Points on a hilly landscape, in no order, each with its height.
A ball rolls from a point to the lowest of its 3 nearest points, and stops where none of them is lower. Distance is the straight distance between rows; heights are no part of it.
<430> h=171: [ -1 -12  19  18  41  -5 -12  17  23  14 -57   3 -15  34   1 -22  23 -14
  -9  23  24]
<192> h=124: [ 17  22  20 -46   9  15   6 -10   3  -6 -51  37  52 -16  24 -28  39 -13
   1 -49  19]
<731> h=106: [ 13   4   7 -22 -40  39  39 -33 -40   8 -23  31   1  13  18  11 -27  -6
  21  45 -42]
<457> h=79: [ 16 -40  -9  41  15  11   0  13  36 -31 -57  -6 -50   3  14  11 -11   2
 -18  73   6]
<606> h=136: [-25 -33  36   2 -55  -9  28   0  57  10  20   5 -21 -61  43   5  37 -12
 -29  14   2]
<600> h=695: [-26  50 -45 -39  38  15  14 -40 -45 -38 -10 -23 -41  29  23  42 -48  12
  37  54 -15]
<315> h=26: [ 19  15   2 -46  -1  29  17  -1 -46  11   0  30  77  12  20 -62  -9 -17
  13 -61  -2]
<28> h=223: [  4  44  34 -45 -35   6  68 -22 -36  35  24  48   7 -14  14   1 -42 -19
  30 -15   0]
<842> h=93: [ 28 -47 -43  24  12  17 -15  21  24 -25 -61   3 -44  12 -16   1  -6  -3
  12   3  -6]
<210> h=670: [ 25  -6 -40  16 -16   2  22 -22 -52 -10  46 -38 -25  14   8  12 -45  14
  53 -28 -60]
<745> h=279: [  0 -10   6 -32 -15   1   9  23   5  53  33  34  36   7 -27 -15   5 -27
 -17 -52  -5]
<568> h=454: [ 14 -28 -43 -18  49  -8  -8   4 -22 -26   3 -22  10  17 -30  11 -43  16
  32 -16  44]
<88> h=266: [-19  13  -7 -11  22   7   5 -20 -38 -45  20 -39 -10  31 -11  11 -41  17
  24  -6  29]
<520> h=621: [-12 -27 -38 -21  43 -12 -34  25  19 -12   2 -15  13  30 -60  39   8   0
   8 -10  49]
<691> h=70: [  6   9  11  36 -20   4   5 -20  14  12 -48  -4 -29   9  12  -6   6  12
  -9  88 -14]
<967> h=81: [  7   7   9 -16 -15  30  30 -25  25  21 -39  18  41 -34  44 -31  20 -25
  -9 -41  -1]
<631> h=213: [-11  30   6 -40  10  20  41  -1 -70  11  35  14 -21  24   7  27 -63 -22
  18  12 -38]
<851> h=169: [-19  13   6  -5 -75  -1  17 -34  26  45  12   6  12 -44  13   6 -13  10
 -34   5  -1]
<283> h=120: [ -6  25  -3 -27 -10 -19 -11 -32   6  22  -1  -5  73 -12  22 -38  50  20
 -24 -32  13]
<375> h=142: [ -8  35  10  36 -13 -14 -35 -14  10  25   3 -13   2  12  -3 -25  21  29
   6  44  -2]
<24> h=141: [-21  16  38  30  57 -35   9  22  45  38 -43  -7  -1 -10  -5 -30  86  -5
 -25  33  14]
<886> h=293: [-10 -20 -40  53 -22 -27 -11 -10   7 -12  19  -1 -36  -7 -31  23  -3  21
   9  47  17]
<113> h=452: [-24  16   3  -6  38  -1 -28  -7   6 -23  13 -38   9  30 -28  16   5  27
   8  21  36]
<277> h=242: [ 11 -23 -14   7 -26  28  17  21  19 -10 -17  25 -38  -7  -7   7 -42 -10
  -5  51 -14]
<988> h=240: [ 19 -19  31   4 -36  10   4  25   9   1 -12  25   3  16 -26  -9  -9 -22
 -18   9 -37]
<666> h=67: [ -3  28  20 -55 -13  10   5 -13 -21   7 -15  24  63   5  24 -19  16 -19
  11 -40  26]
<155> h=262: [ -5  18 -13  25  48 -22 -42  -1   3  -8  -8 -36 -14  31  -6 -55   8  22
  26 -26  41]
<165> h=84: [ -7   2   9  42 -58  -6 -19   5  26   4 -10   7 -21 -22   7 -18   1 -10
 -10  46 -31]
<888> h=278: [-15 -53 -14   6  13 -12 -17  31  79 -24 -23  14 -33  10 -28  34  39 -11
 -29  29   3]
<35> h=47: [-31  16  35 -38  51 -18 -19   1   2  -8 -32  -6  39  37  -9  13  57   9
   7  13  40]
<305> h=662: [ 36 -11 -72  15  14 -21  46 -39 -10 -11   8 -45 -14   0   2   0 -49  24
  44   2 -38]
<599> h=121: [-12   2  16  30  37 -11  16 -17  55   9 -29 -17  17 -49  36 -25  72 -21
 -74 -37  14]
<72> h=83: [ 10   6 -17   0 -20  19  -4 -33 -26 -10 -14  -7 -27  25  -3  12 -35   8
  26  48 -41]
<102> h=202: [-17  63  10 -52   0  16  26  -5 -71 -34  -1  13  15  12  19  34 -29 -15
  32  12 -17]
<486> h=255: [  5 -14   3  27 -18  -9 -20  14  48   8  -6  17  10 -10  -7 -17  49 -19
 -67 -18 -18]
<1050> h=87: [ 26  25  12  -4 -10  29  -9 -20 -17  -2 -53   9  -8  29  31 -33  -4  10
   6  49 -20]
<515> h=62: [  2 -15  13  87  -4 -11 -12   5  36  11 -26 -21 -61  -1  10 -45  15   7
   8  81  -1]
<997> h=90: [ -9  -4  20  -1   1 -25  10   4  56  13 -12 -13  -7 -56  32   4  65  -7
 -58 -28  31]
<272> h=666: [-13  15 -76  34   6  -5  -1 -46 -13  -9  24 -38 -58  -9  -7  35 -35  26
  16  63 -13]
<227> h=320: [  3  47 -14  12   2   7 -22 -25 -41 -17  24 -20  -3  11  -6 -14 -23  38
  36 -40  -2]
<517> h=130: [ 11 -12  47   2 -45   6  27  -4  75   7  -8  11 -40 -64  66  -3  27  13
 -16  27 -10]
<336> h=277: [ -1   2  -4 -31   9  17   0  26 -53  24  50  14  26  28 -31  19 -47 -25
  22  -9   8]
<791> h=232: [ -9 -46  47  -3 -57 -17  24  36  40   2  28  25  -7 -35  -5  19  -2 -16
 -28  25  -5]
<669> h=458: [-22  10  -3   3  -1   4 -13  28 -44 -15  71 -15  -7  30 -30  39 -70   2
  20 -27   2]
<370> h=207: [  2  31  13   5 -25  16 -15   6 -49  40  65   2  19  -7 -16 -11 -35 -17
  -9 -14 -39]
<188> h=127: [ 21 -16 -36  34  29 -15 -36   1  14  -6 -25 -17 -31  22 -18 -13 -14  10
   6  41  20]
<307> h=55: [-14  -7  10  34 -24   7   2 -14  34  33 -24  -9  33 -16  49 -50  38 -16
 -42  18 -18]
<769> h=97: [ 15  -1   9 -14  -8  30 -25  29 -54  -9  46  23  49  12 -17 -48 -25 -10
   8 -82 -20]
<512> h=188: [-22   6  28  -4 -16 -23  -3 -19  22   4 -16  -2  10   0 -14  41  31  17
  -7  54  11]
<549> h=204: [-19 -20   7 -31  26   3  -3   6  34   5 -46  22  -6  30   0  39  39  -8
 -17  22  29]
<263> h=69: [-14   3  29  21  35 -32  -8   0  60   9 -36   7  -5  10 -22  19  71  -1
 -54   9   2]
<617> h=61: [-22   5  -5  -8  -5  11 -23  13 -16  18  17  -4  16  20 -50  34 -18   3
  21   9  19]
<7> h=41: [ 11  56 -10   2   6  20  -5 -41 -65 -18  -3 -11 -33  10  46 -20 -16  31
  46  11 -56]
<884> h=283: [ 44 -21 -34 -12  52 -13  -9  14 -39 -49 -18 -32  16  49  16 -12 -10  19
  52 -39  21]
<639> h=683: [-20   2 -57 -41  44   5  37 -12 -60 -30  14 -11 -21   7  14  33 -74   8
  25 -10 -16]
<482> h=206: [ 16  30  21 -20  25  12  -9 -15 -54 -45 -32   1  37  21  32 -18 -23  18
  35  -9   7]
<422> h=571: [  9 -19 -68 -28  20  -1  13 -22 -15 -27 -10 -26 -14  -5 -12  15 -37  21
  23  16  29]
<160> h=208: [ 39 -12 -28   9  18  -8   2 -18 -42 -50  15 -54  14  30  31 -37 -24  30
  48 -34 -11]
<575> h=675: [ 21 -22 -61 -18  26   5  58 -21 -73 -53  21 -24  -8  -1  35  11 -49  34
  68 -30 -35]
<687> h=152: [-22 -29  27  -7  37 -57   8   7  34  25 -40  -4 -26   5  11  37  64 -13
 -30  57  39]
<43> h=118: [-23  48  23 -58  -3  -4  -4 -21 -16   1  25 -11  66   4 -10  18  12   1
  21 -20  27]
<50> h=189: [ -6  32  21 -27  14  35  -7   1 -66  -2   8  13  24  20  16 -17 -38  -1
  35 -22 -30]
<56> h=357: [  6  24  -7  16 -13   9 -48   0  -2   2  21   7  20  -1 -26 -16  10  13
  -8  -5   4]
<922> h=215: [ 10 -30 -29  30  48 -27 -44  11  29 -11 -15 -33 -20  27 -18  -6  28   6
   8   3  39]
<763> h=348: [ 11 -50  27  16 -10  47   3  54  42   3  15  28 -24 -25  22 -16   5 -25
 -18   1 -48]
<265> h=187: [  0  14  34 -61 -10  -6  18   5 -29  36  50  24  56 -21 -18  14   8 -23
   8 -50  32]
<510> h=50: [ 21 -16 -21  -3   8  20 -32  -5 -14 -24 -29  12   0  30  -3 -12 -11   5
  13 -26 -16]
<663> h=147: [ -7 -17  51 -22 -58   4  35  -3  23  22   5  40 -17 -68  30  57  -6 -14
  -8  -5  27]
<366> h=383: [ 12  14 -15  16  26  10 -54   7  -2 -12   7 -23  25  14 -11 -45  14  23
 -14 -52   7]
<321> h=219: [-30 -20  25  -3 -39 -18   8 -14  63 -10 -15  18 -16 -17  11  46  11 -13
  -5  75  14]
<521> h=368: [-34 -19  -1  38  20 -59 -77  33  28  -6  16 -16 -23   1 -54  56  67  -9
 -21  -8  32]
<137> h=71: [ -4  10 -17  -4  34   3 -26 -26 -38 -18 -31  -7  -6  26   1 -15 -22   0
  29  28  28]
<703> h=698: [ 13  -6 -25  22   8   2 -36  15   2 -16  23 -20   1  18 -34 -12 -18  -1
  35 -32  46]
<996> h=321: [  6 -11   9  -1 -20  16  -5  35  29  20  30  34   9 -28  -9  -8  32 -30
 -72 -62 -31]
<773> h=252: [  3   6  22 -11  -5 -11  26  11 -36  46  70  31   5  39 -11   6 -41 -25
 -20  27 -21]
<1069> h=248: [ 17 -49 -15  25 -22  40  15  28 -10  -3 -20  17 -39  -4 -13  -6 -46  -9
  11  11 -44]
<919> h=49: [ -7  -7  22  -7  13  -2  32   3  53 -14   4  -6 -21 -74  19  27  34   2
 -68 -65  10]
<151> h=448: [-22 -12  14   5 -40  -8  -7  48   9  45  44  26   9 -11 -28  13  -1 -51
 -44 -12   6]
<40> h=132: [ -7  14  14  12  50  -4  -5 -17 -18   0 -31 -15 -12  26  -8 -41  13  18
  32  33  15]
<752> h=156: [ -8  17  20 -45 -48  -9  26 -22  -4  51  26  33  26 -45   4  25  13   6
 -18 -31  36]
<725> h=140: [ 34 -14 -29  24  42  11  11 -41 -40 -26 -38 -19 -18  24  13 -36 -17  24
  42   9  14]
<9> h=119: [ 11 -10  47   2 -10   5  14  16  81  -4 -28   4  -6 -18  21   8  41  -2
 -14  -4 -11]
<89> h=135: [-22   4  13 -21 -16 -25   8   8  27  28  -3  -3   7 -64   8  29  67  -2
 -61 -64  20]
<1079> h=133: [-25  12  23 -14 -40   3  34  -7  -8   6  -3  16  16   7 -27  22 -17 -14
  13  49 -20]
<681> h=463: [-27 -10  18   1 -44 -15 -15  34  35   0  31  18  10 -13 -41  43  29 -16
 -19  -3   6]
<60> h=315: [ 16 -23  24  -7 -66  42  32  -6  30  30   2  16  10 -30  17 -21  -3 -18
 -12   4 -58]
<157> h=264: [ 37 -28  -6  24  -4  21  17   9 -65  29  16  30 -41  17  -7 -17 -67 -15
  16 -11 -54]
<30> h=243: [  7  -8  23  -2   2 -25   9  48  50  -2  29  18  11 -57 -24  24  50 -36
 -65 -50 -24]
<742> h=389: [  8 -10 -12  41 -41  21   3  36  38  22  24  25  17 -42   8 -26  20 -18
 -43 -22 -37]
<688> h=175: [  3  -3 -13  40 -39   5  -9  17 -11   7  23  15 -34   1 -28  11 -35  -4
  11  22 -14]
<330> h=633: [ -2 -34 -83   5  -7 -13  20 -20 -12 -15  22  -4 -18 -22 -15  28 -47  17
  18  33 -19]
<718> h=249: [-16  70  16 -35  20   5 -30 -10 -42 -52  18 -24  42  25  11  -7 -24  38
  23 -34  15]
<96> h=92: [ -7 -14  16  39  -8  -1  16 -13  64  -4   2 -23   4 -89  41   2  43 -24
 -73 -50   6]
<247> h=222: [ 13   7  25 -37   1  -1  -2   0  26  -4 -37  28  20   3 -21  22  31   6
  -2 -14   0]
<253> h=289: [  3  59   5   4  53 -27  -6  -7 -40 -41  10 -41  15  41  36 -42 -38  62
  26 -30  40]
<1004> h=254: [-21  -3  16  30  25 -40 -58  26  18  34  -3 -22   1  12 -28 -15  62   3
  -8  27  32]
<1059> h=159: [  6  -3  -3 -21  -1  19   9  18 -62  22  34  10  24  39  -3 -23 -55 -13
  15 -34 -17]
<961> h=317: [ 41 -36 -46  76  30 -36 -11   9  23  -5  -6 -38 -47   9 -17 -29  26  11
  19 -19  17]

Call two points neighbours if one is among the 3 nearest of the other. Go from one point of each pair to the other, from neighbour to neighbour, staying as low as possible. Name the highest point that can't be avoided.
<263>, <137>: <430>
<72>, <617>: <336>
<72>, <35>: <549>
<515>, <510>: <842>
<315>, <307>: <967>
<919>, <315>: <265>
<515>, <72>: <1050>
